Points, in no order, along strands that fork and pass close to each other.
In the rows, zero is written as 128.
Points whose rows are less than 183 apart are linked; no others are. Some points are linked to none.
dit: 140 154 82 81 111 150 147 74 132 155 109 156 186 143 107 162 91 172 138
 174 103 175 102 118 159 145 97 154 126 170 132 164 127 150 138 76 156
 154 96 97 148 122 110 146 144 129 164 140 113 86 141 112 166
vazes: 105 146 102 142 156 112 138 111 158 145 172 121 139 148 135 112 124 131
 128 102 155 165 110 62 96 132 88 148 109 104 98 109 72 140 132 110 96
 120 149 172 103 134 150 218 92 123 144 167 145 104 87 90 110
binam: 107 118 168 153 131 104 97 174 119 98 146 114 88 114 133 132 107 77 148
 145 131 144 147 174 60 118 150 116 140 112 170 75 97 119 113 173 145
 154 160 133 121 143 154 65 137 133 130 116 117 147 155 122 101
figil: 117 123 89 122 159 91 145 169 122 129 143 93 96 134 129 181 122 133 154
 113 118 101 110 96 112 144 121 135 108 116 94 118 105 168 97 129 132
 205 165 143 81 129 146 157 114 212 133 154 108 103 152 123 114
meb: 120 146 164 85 80 148 147 76 164 103 135 104 133 140 101 150 119 115 135
 154 133 121 126 152 111 157 131 106 195 138 175 137 170 134 127 154 151
 132 135 110 134 135 100 84 139 153 167 152 103 137 157 166 173
kenur: 123 144 128 106 124 134 125 147 174 79 77 121 80 115 127 108 165 77 106
 104 141 185 103 162 93 164 137 143 184 148 151 151 131 105 122 168 168
 169 145 108 124 131 101 103 146 119 112 120 110 158 147 107 170
Kogad: 145 80 149 111 138 136 125 155 98 127 180 133 94 160 138 108 148 146 135
 141 124 51 185 130 140 106 128 78 125 100 111 133 126 114 106 129 96 78
 94 168 131 169 139 138 131 135 106 119 183 115 100 138 135
Vidab: 122 154 131 154 169 113 98 162 118 125 124 199 113 115 161 110 124 156
 102 113 157 173 103 126 130 86 137 167 52 147 135 140 117 140 171 113
 107 184 126 151 129 137 131 105 144 107 51 136 164 131 130 99 135
fof: 172 95 146 119 94 169 103 124 133 107 186 116 123 161 122 98 114 89 139
 135 135 123 168 119 130 87 132 122 141 139 104 105 130 121 153 151 120
 60 98 162 116 148 97 90 128 124 196 104 139 108 137 137 162
fovuz: 151 122 175 124 109 147 79 136 201 98 161 119 102 124 110 78 146 82 62
 149 152 162 123 191 93 132 144 127 167 158 152 109 124 129 109 166 128
 154 96 97 182 146 131 93 149 109 183 121 95 126 138 99 164
Gibo: 125 135 93 119 110 138 115 89 131 168 131 179 134 147 149 149 120 129
 141 103 81 141 142 84 115 119 120 155 105 176 135 132 113 81 109 120 71
 149 117 137 67 117 143 204 110 168 109 128 169 92 117 109 115
dirav: 164 124 102 106 46 180 145 88 98 122 97 124 87 149 114 93 130 96 160 122
 177 112 118 105 131 133 93 90 170 131 131 68 133 145 135 172 82 104 120
 100 95 119 104 170 107 156 155 137 146 111 105 150 158
dugeg: 87 105 143 141 146 120 148 162 146 151 193 122 109 112 101 127 127 103
 109 154 92 119 137 173 110 128 156 136 110 128 98 130 88 96 130 114 167
 122 98 131 128 179 162 94 122 124 119 113 107 118 121 103 129
gipe: 126 117 122 116 83 103 121 109 107 144 171 133 109 125 119 121 151 100
 122 161 137 103 140 125 133 133 117 141 115 117 118 98 141 159 129 155
 112 153 94 118 146 117 115 136 140 155 139 113 113 124 123 104 76
sugal: 76 101 98 106 95 128 186 149 130 123 115 131 111 94 119 115 111 113 135
 158 115 77 112 135 136 147 123 127 147 128 89 121 102 102 119 149 127
 123 141 149 96 155 139 188 101 146 122 107 103 148 120 155 105
vil: 148 144 139 157 151 157 74 164 111 128 131 146 108 114 119 74 123 129 82
 138 164 128 122 138 124 130 140 149 157 127 141 137 144 127 109 162 99
 147 104 121 188 112 117 116 99 124 108 132 173 112 90 98 136
mon: 118 135 72 111 81 136 136 109 105 143 99 173 116 123 130 122 117 69 156
 104 165 156 111 94 107 147 86 118 110 83 132 53 93 155 141 160 100 150
 144 119 86 132 164 167 129 122 91 119 163 128 85 121 78
suti: 125 152 128 131 97 119 169 77 85 91 85 142 125 92 104 111 166 83 127 96
 184 165 89 100 110 147 110 142 138 110 188 87 115 126 149 143 84 110
 161 113 116 110 113 192 138 133 130 137 125 141 131 139 102
zil: 148 109 113 113 71 187 114 117 104 145 101 105 88 150 159 104 112 122
 160 112 140 100 131 89 161 108 111 95 166 144 109 129 142 108 120 163
 90 84 112 133 101 132 82 140 81 148 136 106 171 112 95 156 175
puvu: 132 125 132 159 191 143 128 171 150 125 76 109 145 161 145 104 104 202
 109 122 81 129 148 129 166 86 151 114 104 161 86 146 149 120 119 71 158
 87 113 160 101 127 134 154 133 67 95 122 123 146 108 149 135
fop: 105 154 148 139 96 136 128 97 161 148 150 154 140 156 125 92 95 119 129
 159 129 159 150 108 133 120 134 108 61 173 131 96 141 120 161 117 130
 117 110 155 113 103 176 175 144 113 118 158 156 120 121 102 125
Vun: 134 136 110 147 139 123 96 142 140 163 88 85 111 121 155 144 126 143 174
 118 132 144 83 101 134 112 98 178 138 91 51 113 104 193 120 126 121 139
 152 134 123 113 67 95 108 126 130 105 79 121 136 127 97
pozug: 108 145 157 128 153 127 108 113 167 151 148 104 136 136 143 139 112 185
 134 153 87 145 138 124 173 119 107 137 108 136 103 154 136 146 163 88
 157 116 121 165 149 117 109 87 146 112 110 124 86 138 138 113 126
Pip: 119 106 160 95 70 146 114 114 165 119 158 108 78 123 106 132 129 65 119
 153 153 115 141 180 83 135 138 119 184 139 148 97 145 139 119 184 151
 150 116 97 160 144 141 81 142 161 177 131 111 125 149 124 148
kipo: 217 128 134 113 131 164 104 115 138 108 125 132 125 130 105 133 140 88
 131 102 127 124 147 163 116 155 143 130 177 98 149 133 123 121 154 170
 149 107 123 112 132 131 98 25 142 113 150 110 174 148 117 138 163
losi: 107 153 93 134 115 56 151 107 84 146 162 140 130 117 140 169 170 103 131
 87 149 151 117 72 92 126 108 134 91 103 138 111 114 147 123 137 82 172
 122 109 109 106 142 210 126 184 114 138 152 136 104 91 72
Mulo: 138 120 127 152 133 156 90 77 99 174 163 130 135 139 107 120 122 147 103
 125 125 108 139 115 113 152 120 165 140 164 148 134 131 105 97 144 90
 147 115 85 178 120 127 150 102 175 179 156 99 93 140 113 153
Pomo: 121 117 143 109 110 163 132 149 157 128 104 166 136 135 132 131 109 123
 137 149 119 109 120 164 147 96 156 137 147 163 110 158 152 123 132 131
 149 120 110 144 131 133 107 107 140 132 91 125 168 100 137 142 140
deni: 101 133 170 136 154 108 129 126 150 142 113 132 140 133 150 168 106 150
 156 131 94 132 140 158 136 117 138 117 93 130 151 145 147 124 152 88
 201 127 148 123 126 127 171 57 160 104 83 151 129 157 156 116 143
tal: 126 114 179 129 134 179 55 83 153 176 127 131 149 169 152 123 71 162 138
 116 154 114 157 94 138 106 110 109 135 117 155 116 146 131 120 151 104
 80 145 162 164 144 141 112 143 93 153 137 146 115 111 136 148
toz: 152 147 174 143 129 146 123 103 162 105 117 134 148 140 138 101 104 99
 149 129 166 193 109 118 107 122 109 130 114 104 156 67 132 149 159 126
 144 93 139 144 125 100 126 83 151 87 150 148 145 141 132 126 125
Lat: 110 107 100 119 196 119 132 103 130 201 100 128 164 96 148 187 98 203
 141 80 94 117 124 84 153 137 93 137 135 89 97 154 96 133 99 45 153 139
 138 131 155 157 204 179 120 113 114 133 105 97 114 127 111
vupa: 135 96 109 149 195 115 147 164 108 159 170 126 124 136 146 133 136 153
 124 119 124 59 146 107 132 141 127 89 112 66 88 123 106 161 90 104 120
 121 106 131 145 149 168 156 115 141 128 130 175 109 92 119 112
lofa: 148 131 99 122 65 145 136 98 121 132 109 99 131 163 126 146 116 117 173
 144 118 112 143 89 131 107 109 118 134 178 119 88 156 140 104 130 114
 142 131 107 74 99 105 147 116 173 201 151 85 106 165 156 136
Momab: 106 134 182 118 145 132 119 117 139 116 175 149 156 118 98 136 122 158
 101 147 153 150 71 165 107 145 155 169 104 145 184 169 129 111 159 105
 127 151 139 127 187 162 160 111 134 98 118 165 101 131 170 86 161
Sesi: 132 149 158 103 88 145 130 67 188 113 127 161 109 130 145 95 138 100 115
 117 130 194 92 136 130 114 116 171 112 192 140 127 129 111 142 136 120
 160 104 139 108 99 105 151 169 129 126 105 114 135 170 101 133
rad: 162 128 125 91 59 136 114 124 113 98 137 113 98 125 121 84 134 118 136
 134 136 92 169 188 139 152 121 105 192 164 126 154 158 126 144 195 110
 129 105 114 126 119 92 94 86 158 134 114 146 138 106 189 138
Deva: 98 91 171 159 185 110 116 192 147 130 166 141 178 93 124 148 100 172 112
 156 110 111 126 156 126 64 182 148 118 108 125 121 104 122 147 94 107
 101 134 159 160 142 160 115 135 102 132 98 106 143 159 133 97
Mif: 151 149 73 111 121 128 128 125 103 125 91 200 166 138 116 113 118 120
 125 143 165 150 92 121 111 122 130 172 113 122 121 106 133 194 130 128
 93 176 119 92 132 99 96 169 155 130 138 137 118 90 131 139 98
suret: 127 134 81 141 186 125 141 148 135 173 84 153 161 110 154 168 101 167
 152 104 133 117 107 86 132 149 115 122 100 88 109 146 118 155 102 77
 137 170 154 113 132 122 196 176 115 130 143 170 138 83 124 123 127
bakub: 203 141 94 128 122 146 119 116 88 140 108 155 160 127 101 148 125 95 135
 101 131 130 126 149 135 157 137 130 127 116 156 125 148 144 150 142 164
 147 109 61 138 91 129 45 144 129 147 130 176 127 130 119 135
milag: 135 118 182 119 163 109 95 165 165 115 164 151 136 83 119 134 148 133 94
 146 118 149 102 181 129 98 167 162 147 101 139 157 102 100 172 119 120
 123 136 146 180 148 122 76 147 90 117 72 96 167 179 113 106
Pab: 131 154 126 140 124 145 104 106 127 136 97 183 136 136 138 89 109 133
 101 136 184 140 123 111 108 133 111 143 109 114 146 104 144 166 135 142
 90 162 126 122 163 102 133 150 133 121 98 161 173 98 99 135 116
nifuz: 161 150 138 103 145 100 119 121 209 98 99 92 113 85 139 112 146 139 118
 140 108 190 105 143 138 137 119 181 180 130 101 151 134 126 171 133 152
 160 141 144 139 83 71 105 119 112 137 85 87 184 147 128 124
bopor: 129 147 158 109 118 161 98 82 148 142 141 101 143 177 133 139 111 185
 110 131 140 117 168 119 158 106 125 101 133 150 167 136 183 109 122 126
 139 79 137 172 153 128 125 144 159 78 176 150 91 147 109 131 111
bal: 169 118 93 140 123 150 87 125 106 179 109 106 148 179 156 150 119 123
 203 119 150 90 138 83 130 109 108 87 97 92 93 88 137 176 93 128 104 115
 131 118 98 107 130 125 127 126 171 154 136 94 116 145 113
gufa: 126 132 183 120 105 140 102 106 172 123 195 148 138 116 92 108 118 111
 64 167 164 127 107 189 125 127 149 150 118 152 143 130 128 117 135 139
 120 134 110 115 200 156 173 99 131 103 171 135 111 115 153 95 143
roga: 148 151 116 134 107 88 118 82 60 130 87 135 132 151 147 175 157 137 146
 100 129 81 143 87 158 120 117 110 111 127 174 144 165 138 105 126 86
 143 166 124 85 100 103 147 147 170 86 146 128 128 152 155 104
fem: 112 155 132 132 178 77 140 129 105 104 144 119 136 143 138 132 161 175
 116 117 140 143 117 81 136 137 109 158 76 126 128 163 130 140 130 119
 98 154 174 152 126 112 98 163 118 140 103 161 121 140 129 109 114
sagig: 107 108 130 98 90 154 149 141 148 80 162 125 137 147 110 124 120 100 143
 168 123 95 157 156 107 106 144 96 128 135 133 104 129 116 143 143 149
 79 149 179 86 171 128 103 153 110 164 137 113 124 153 159 139
kesu: 152 129 147 111 110 132 113 146 180 83 134 93 106 146 144 122 128 135
 140 153 109 149 124 143 121 107 138 155 159 137 114 135 125 120 153 171
 118 129 140 161 97 124 46 76 125 127 148 80 96 162 159 158 134
nofi: 114 135 149 141 92 112 164 114 121 114 72 91 140 113 103 169 130 92 135
 131 101 83 149 196 123 136 169 82 172 145 154 172 177 114 126 129 191
 120 146 89 123 110 136 99 124 154 92 147 143 135 150 157 155
Keza: 105 107 129 142 182 114 174 152 107 121 84 146 141 127 151 155 130 169
 89 89 114 68 176 141 106 137 168 67 95 111 138 164 152 129 84 92 140
 151 124 88 151 159 204 160 136 104 78 157 166 133 110 166 143
Sepo: 123 103 113 143 165 144 177 155 67 129 145 135 168 105 89 162 138 125
 124 107 124 100 110 134 118 154 165 110 102 120 155 136 118 100 121 96
 165 95 111 85 144 146 173 122 136 127 137 144 146 142 121 112 154
Fumil: 158 109 119 155 132 141 142 140 122 94 116 91 121 148 117 87 137 134 119
 115 68 94 170 162 139 149 147 107 139 151 102 164 125 73 128 150 129 70
 123 126 93 123 84 95 90 109 135 102 126 157 102 183 153
fam: 95 149 161 105 152 78 113 150 147 93 112 129 92 87 138 127 152 93 112
 120 134 204 104 160 98 157 137 149 146 116 163 136 117 117 147 129 186
 181 149 109 146 143 153 81 161 116 96 125 99 168 170 91 133
rigu: 175 153 76 144 105 142 145 140 68 134 83 165 171 115 117 141 151 106 132
 114 145 134 132 120 167 117 140 120 101 126 142 131 166 142 146 106 126
 113 91 78 136 82 117 112 131 124 97 125 215 105 100 123 109
nizim: 92 101 125 142 163 96 150 175 135 129 152 149 173 61 124 155 117 130 134
 116 121 152 107 123 126 101 149 181 103 109 102 104 94 139 175 95 149
 127 135 147 116 147 154 111 130 115 148 99 77 139 159 125 79
Zis: 112 134 140 142 140 119 137 77 167 141 121 115 152 102 115 122 126 159
 93 138 76 109 139 143 150 174 128 164 154 160 135 190 139 68 143 125
 140 114 137 117 157 112 109 126 103 109 158 119 71 169 146 140 146
Tik: 112 141 172 115 126 135 114 137 200 114 157 148 115 108 127 93 139 110
 95 114 155 215 71 150 116 108 143 176 111 182 142 102 109 135 146 105
 132 157 110 147 125 154 159 160 157 109 118 122 101 137 157 73 124
pep: 120 138 109 142 157 91 165 197 119 113 94 95 126 97 113 133 152 147 132
 165 155 104 93 109 145 141 135 103 156 78 96 135 144 154 112 110 97 125
 153 122 134 92 108 179 74 138 131 144 137 143 98 144 106
toge: 122 130 93 134 138 101 140 156 77 154 128 174 135 115 149 184 140 123
 145 112 103 141 131 108 133 113 134 145 61 116 123 126 136 150 129 99
 155 186 99 97 115 125 149 96 169 158 57 102 162 117 139 99 104
midal: 131 107 138 104 56 119 111 91 95 118 161 125 112 136 136 99 129 128 133
 157 130 64 166 150 137 137 105 125 139 161 128 137 151 116 141 171 82
 132 116 134 134 120 113 142 109 158 149 128 93 122 138 165 118
Tidut: 139 125 104 144 133 156 121 209 136 110 122 87 91 141 107 138 108 97 154
 141 126 151 106 123 116 125 153 126 154 138 87 91 116 139 103 142 159
 139 127 126 94 128 100 86 112 154 167 129 108 114 141 116 155
nugu: 85 111 118 82 105 149 166 131 145 121 134 97 112 155 142 141 114 137 168
 163 111 100 133 125 146 145 118 87 141 136 104 140 130 107 104 138 151
 99 134 169 91 167 109 144 129 134 140 131 109 145 118 158 152
vuma: 79 126 147 143 130 92 177 130 137 94 82 118 143 135 128 140 149 129 129
 147 83 100 158 194 131 111 164 72 125 162 111 181 174 110 113 107 193
 123 146 118 106 131 123 122 136 104 53 145 133 143 128 174 145
fasob: 87 141 134 121 138 60 153 129 106 139 205 140 124 115 129 147 168 134
 100 154 139 116 125 99 139 143 118 135 73 116 115 145 117 133 131 128
 95 172 104 144 146 132 133 177 131 164 95 126 126 133 112 96 82
Bar: 178 96 162 88 34 157 88 117 148 107 110 100 67 121 162 60 133 81 124 122
 167 133 151 161 135 104 113 123 198 162 135 107 143 130 151 197 99 125
 79 117 136 120 87 121 114 136 157 79 140 121 113 144 142
fabim: 143 160 171 169 136 143 106 117 119 141 93 73 153 155 152 149 140 159
 150 112 145 133 144 93 132 112 128 101 129 135 175 115 180 115 93 111
 121 77 165 141 128 77 121 144 115 105 156 166 118 147 136 116 107
Rosog: 182 131 153 119 114 125 110 135 148 73 128 127 95 132 125 120 157 84 118
 131 113 132 156 197 100 130 160 121 139 127 145 144 110 91 175 179 132
 112 146 159 102 129 78 51 151 94 112 107 147 153 141 153 143
riru: 144 148 107 157 157 92 104 170 116 127 117 125 119 128 142 122 131 115
 135 135 143 171 118 124 132 112 112 169 101 118 90 92 104 202 136 132
 156 163 128 115 122 111 88 80 151 120 127 116 97 130 125 108 77
Petip: 126 102 176 171 185 117 122 164 77 111 162 162 122 113 133 123 149 156
 91 113 109 98 151 164 106 124 183 118 90 119 154 180 107 71 119 116 89
 109 118 127 153 161 137 101 118 105 67 116 157 134 119 136 141
dufur: 104 135 103 99 29 94 155 52 96 121 157 136 126 130 123 118 136 87 129
 162 87 100 164 163 138 157 117 110 101 185 148 137 120 80 145 155 99
 136 108 127 96 107 135 184 134 152 144 102 116 137 152 156 113
Kosa: 139 142 123 175 202 116 127 187 83 104 131 142 128 124 124 95 151 183 73
 130 130 105 132 133 130 137 149 127 118 110 137 182 135 113 118 118 94
 134 124 119 169 128 113 108 79 119 77 140 177 127 86 134 149
piziz: 120 119 112 160 168 106 137 193 136 125 142 126 121 65 105 105 142 103
 91 137 129 180 113 144 124 127 146 160 119 126 113 118 79 115 153 109
 183 124 108 110 148 149 148 126 128 98 148 95 104 148 119 79 115
sulod: 125 127 133 140 182 118 125 139 146 139 138 100 134 157 159 137 126 208
 117 129 100 113 145 103 160 106 126 122 107 132 93 162 136 139 105 90
 125 118 133 187 131 130 118 184 134 116 114 131 106 124 120 118 115
savo: 136 140 176 155 95 132 147 75 113 132 112 127 152 112 130 136 157 112
 135 112 151 134 121 93 135 119 122 143 127 142 195 113 148 115 138 112
 107 90 137 130 136 71 114 171 137 133 134 149 139 138 148 105 100
nubim: 138 87 168 111 68 153 77 145 139 126 144 96 61 122 150 89 145 102 118
 145 167 139 119 129 111 93 121 135 190 112 127 76 116 150 111 182 88
 123 119 138 129 142 91 136 120 135 150 75 116 134 128 96 119
bidu: 106 97 151 143 149 157 108 129 152 146 186 114 180 111 109 149 92 172 96
 133 107 110 120 137 132 82 151 175 127 157 119 149 113 123 125 98 128
 115 133 167 152 159 160 137 134 128 175 119 80 91 173 97 143
kel: 98 134 90 82 155 122 132 91 125 165 129 150 141 85 121 144 114 153 147
 132 106 169 106 98 177 162 81 161 113 99 85 159 111 133 160 60 191 128
 108 117 167 146 163 110 135 111 88 123 129 105 126 94 128
fabub: 128 138 89 131 123 125 110 119 126 162 97 107 80 141 138 156 123 116 161
 94 120 149 101 66 117 127 89 163 108 149 82 93 96 155 94 147 114 178
 161 125 81 113 102 149 96 175 122 126 99 103 130 114 114
tufo: 104 152 115 119 109 99 150 124 82 142 94 154 143 98 141 194 109 72 174
 114 142 132 123 103 136 124 126 97 95 95 161 99 142 150 126 110 161 156
 132 113 105 123 184 108 163 164 68 118 171 128 147 121 102
fuz: 126 167 132 117 137 106 135 134 187 115 83 119 149 84 130 113 125 166
 117 141 99 153 130 153 162 155 137 166 172 147 114 187 166 111 158 112
 163 135 137 120 138 86 102 92 85 109 96 103 118 168 119 164 132
Zul: 143 134 69 129 134 136 156 166 98 152 108 159 149 103 114 147 136 126
 117 151 131 147 94 127 167 117 131 150 105 134 118 140 137 158 134 92
 173 154 63 72 159 112 131 129 138 123 96 99 177 110 109 78 125
Debap: 144 131 122 141 143 145 131 120 103 147 139 93 160 134 92 146 139 174
 103 120 98 91 133 142 148 170 144 140 167 158 158 179 161 102 101 127
 140 118 120 81 161 113 110 104 90 154 169 152 99 135 132 131 158
Kimu: 121 104 138 151 119 138 102 155 125 101 169 118 101 122 137 103 133 74
 118 85 147 162 128 136 67 123 129 151 134 137 159 49 99 138 104 181 130
 165 134 116 107 142 155 113 134 140 171 126 82 130 146 94 102
kabi: 155 113 97 94 155 127 140 188 110 98 170 108 89 188 130 117 150 183 128
 131 126 52 173 147 129 134 144 43 173 114 99 160 151 125 81 138 104 99
 130 161 117 140 123 158 111 143 143 152 158 128 98 168 162
lamu: 114 154 64 125 148 91 150 155 125 124 138 140 107 138 127 123 153 90 141
 104 183 177 88 79 110 130 84 145 98 89 90 81 83 191 115 131 114 165 142
 120 122 126 133 192 128 135 108 145 149 119 87 89 91
Bodis: 85 104 135 137 106 115 167 142 130 113 175 137 139 130 100 124 129 86
 121 152 111 88 171 177 100 113 168 86 89 157 129 119 119 84 145 129 171
 99 131 139 108 162 179 135 131 117 131 161 127 108 121 139 131
vos: 119 133 150 133 164 121 141 166 146 115 168 144 142 139 140 118 109 133
 157 147 164 160 116 83 111 105 121 112 103 86 130 87 94 133 134 100 122
 95 147 201 108 140 160 162 133 108 123 155 181 122 102 98 111
gagor: 115 115 81 119 85 117 167 88 53 125 96 141 123 125 129 120 141 122 133
 121 67 65 168 157 155 159 121 93 124 185 135 156 130 74 103 130 98 123
 105 92 99 98 127 187 118 155 117 112 133 134 130 185 129
zub: 115 142 157 116 162 117 135 171 138 91 134 145 106 121 123 99 123 112
 154 145 152 212 103 115 110 127 126 132 122 102 145 103 91 95 150 104
 144 87 152 168 118 141 143 100 137 88 93 138 154 151 136 103 134
fibub: 153 109 71 149 149 142 110 123 81 180 127 143 162 149 134 123 116 134
 152 116 149 62 141 105 128 149 112 80 110 69 104 108 111 159 107 130
 100 97 141 118 147 127 162 160 110 106 165 154 157 110 84 152 110
Gatam: 142 149 106 126 72 116 157 53 138 109 128 97 133 137 131 123 156 116 137
 147 117 138 111 104 128 132 76 162 153 149 124 102 133 143 130 148 113
 140 132 103 92 90 59 145 112 148 197 119 74 158 147 155 118
Fuda: 115 115 167 94 84 160 146 56 200 116 144 106 84 133 158 91 122 99 126
 133 141 196 81 112 140 125 97 144 161 153 132 120 122 100 137 142 106
 119 97 154 120 140 70 147 145 129 167 76 122 144 139 132 165
Lilot: 100 139 78 129 179 99 181 168 116 131 61 124 118 96 124 158 147 136 153
 116 128 104 107 80 154 158 122 81 118 74 95 145 154 140 92 78 127 159
 151 107 123 122 183 172 97 147 108 158 141 122 115 152 136
das: 100 124 127 135 141 84 145 106 89 135 115 180 186 88 133 136 132 162 104
 88 119 111 149 109 133 142 142 137 64 129 136 151 120 104 175 123 86
 114 146 138 116 142 138 169 143 107 110 118 85 155 133 179 88
seni: 130 122 136 153 103 154 100 74 151 196 115 101 116 133 146 176 104 124
 170 119 121 146 119 66 102 116 92 161 146 150 122 76 106 141 101 122
 111 150 130 101 106 120 109 127 111 181 176 132 84 93 148 113 121
Zovi: 132 140 105 104 150 119 95 186 126 120 126 153 96 136 128 105 140 96 110
 142 162 161 120 143 126 150 101 127 135 122 134 84 99 205 96 151 156
 194 109 103 143 155 123 83 175 133 117 132 102 121 111 99 111
Niv: 120 101 104 145 121 97 162 198 85 116 96 123 84 82 116 116 145 111 115
 139 135 66 120 138 137 132 148 114 139 118 95 106 121 144 113 162 93
 149 133 102 119 114 119 173 90 162 110 107 120 139 106 158 92
fani: 143 101 137 168 188 137 122 158 87 110 147 113 130 159 122 114 144 158
 115 100 84 110 159 133 122 138 150 112 110 116 121 145 107 72 107 123
 124 58 134 143 116 157 122 91 124 87 122 105 123 155 118 144 139
Nelug: 93 112 136 102 164 141 126 87 155 191 107 120 164 103 122 163 82 171 145
 106 106 151 113 99 174 139 95 145 148 112 115 146 107 112 127 65 189 80
 137 128 171 149 196 126 131 98 135 131 114 117 122 106 145
vuko: 163 151 115 129 96 118 129 74 146 140 161 97 161 140 118 128 166 116 131
 148 152 124 115 125 122 132 97 164 159 89 122 110 146 195 144 133 124
 114 105 92 153 95 62 97 132 121 170 126 109 143 123 122 87
zolug: 131 119 106 146 88 151 149 104 140 91 116 150 136 115 111 103 147 76 114
 69 150 180 95 122 81 124 113 173 130 139 165 52 101 129 124 150 99 138
 135 98 90 120 138 187 155 133 162 132 82 120 140 132 96
Mizo: 123 156 82 79 127 142 149 104 130 162 118 142 142 136 132 168 120 153
 161 163 122 160 104 78 159 133 72 136 115 112 82 144 123 174 124 64 157
 157 109 148 146 133 123 145 153 148 98 144 143 76 120 93 131
zop: 145 136 154 119 102 152 147 67 195 97 125 111 104 137 113 73 136 95 101
 137 166 198 92 122 104 150 92 132 155 98 136 80 129 132 155 150 124 94
 104 134 134 119 95 127 149 95 168 108 130 144 91 138 156
bipu: 179 106 105 139 119 174 81 112 105 164 154 124 167 173 123 134 110 113
 172 101 142 123 132 91 140 96 110 147 138 108 98 100 122 167 129 137
 127 78 100 124 120 129 92 94 141 123 188 109 142 92 133 130 142
Tigel: 101 165 113 119 148 132 90 102 161 149 116 184 112 126 148 86 105 152
 105 132 141 191 103 115 128 140 91 176 83 135 98 122 119 162 160 124
 110 190 134 157 149 133 135 121 141 118 68 133 121 122 122 116 123
zilim: 165 169 83 151 68 102 110 74 24 124 71 103 122 133 128 145 139 70 156
 109 154 101 141 112 152 125 118 61 119 107 176 106 155 168 121 134 89
 138 151 99 97 84 144 126 117 190 89 140 162 124 145 142 123
gonu: 117 92 153 131 91 154 109 115 118 166 139 66 72 140 155 134 133 140 151
 147 144 108 118 75 129 118 103 111 171 96 106 99 125 131 113 164 92 102
 141 131 121 139 94 142 74 160 150 109 132 129 102 103 148
muper: 123 143 162 146 157 101 123 156 115 108 107 131 143 108 122 167 97 96
 160 129 125 141 112 173 100 140 148 118 141 95 174 132 130 128 134 131
 187 142 166 107 142 132 153 38 151 122 115 145 134 154 162 124 135
samet: 102 145 138 93 123 144 176 128 150 94 130 110 121 132 99 150 149 109 147
 151 123 164 89 160 116 160 138 129 184 150 142 183 150 86 130 121 193
 127 135 117 135 134 101 113 127 136 139 149 122 144 159 107 191
Gine: 125 107 138 149 140 145 120 122 97 154 85 159 145 127 149 139 97 149 120
 88 112 76 175 142 129 131 152 90 87 137 157 135 142 95 118 125 120 121
 134 127 143 129 196 142 137 114 83 153 177 108 112 152 129
tota: 117 104 153 106 161 120 140 168 164 95 130 138 168 119 105 131 134 173
 114 154 74 126 112 192 146 101 167 139 170 118 118 211 122 82 151 95
 132 87 131 138 157 151 102 88 132 79 84 75 114 157 154 163 143
muva: 100 109 152 152 150 165 75 120 161 181 113 146 141 152 147 106 67 161
 115 90 109 105 167 122 121 114 150 117 108 156 123 131 118 80 123 135
 124 105 141 168 128 149 188 153 119 104 123 146 145 107 102 136 152
niva: 143 116 93 128 190 113 159 195 110 95 110 120 123 171 124 138 131 180
 117 123 105 48 169 160 121 127 175 58 120 113 96 165 155 143 80 99 142
 144 129 125 105 161 152 153 137 119 129 164 121 121 113 182 133
soruz: 131 155 108 130 149 67 145 121 78 95 139 147 109 169 150 153 168 143 111
 80 134 93 145 82 129 126 134 102 77 121 172 170 147 127 105 134 97 165
 175 143 93 115 122 177 144 189 91 162 174 128 157 129 137
Solu: 135 109 133 150 146 151 93 122 125 168 189 96 127 131 125 123 107 153
 109 125 121 116 127 100 123 107 128 166 138 147 96 153 108 135 103 129
 105 146 103 159 160 137 125 176 106 172 171 118 114 56 138 89 149
diro: 123 135 119 156 142 136 146 135 135 125 87 107 140 172 130 98 108 172
 107 128 66 106 175 163 146 131 145 94 102 186 99 166 165 95 112 116 181
 114 104 108 110 119 130 114 116 86 100 143 128 141 90 165 161
kuno: 137 149 136 129 108 109 136 145 102 111 108 108 104 128 124 127 138 117
 140 156 129 95 159 139 150 147 118 76 139 87 144 111 144 141 132 141
 130 103 143 139 110 129 110 61 118 124 92 119 153 148 103 159 111
pir: 161 116 169 106 145 118 151 148 128 93 137 130 186 107 93 167 156 158
 109 130 115 113 141 179 160 132 169 111 159 98 176 194 145 104 154 106
 148 68 133 109 163 134 123 63 150 85 108 110 158 168 118 144 119
fumom: 93 102 168 144 119 168 97 121 178 137 135 110 127 123 116 95 88 125 106
 124 109 125 141 138 105 131 152 126 149 142 126 133 106 55 141 164 103
 70 156 178 118 161 144 141 101 97 145 105 120 135 136 136 156

A fork is a point with three links, a tip a point with one. Leave the first point through the second and follow the links. Name the first fork or tip that comes.
fof, bipu => muva
bidu, Solu => tufo
Zul, rigu => Deva
kel, Nelug => sagig
sugal, Niv => dit

A fork is a point with three links. Follow the links from the first point to the second and name the forks in between, in order.
muper, sugal => muva, sagig
bipu, fabub => muva, muper, sulod, fem, fasob, gipe
fibub, kel => sagig
sagig, Kimu => muva
Solu, kel => Deva, sagig
vuma, niva => diro, sulod, muper, muva

Follow the links from the first point to the second, and from the first to the third. Name the last point that the two ways share.
fovuz, nugu, vuma => muper
vazes, figil, savo => fasob
nizim, puvu, dit => sagig
gufa, pozug, niva => muper
roga, piziz, pep => sagig
Fumil, toz, fabim => sulod
meb, vazes, Pab => sulod
Rosog, tota, niva => Deva
gagor, Pab, Tik => fasob
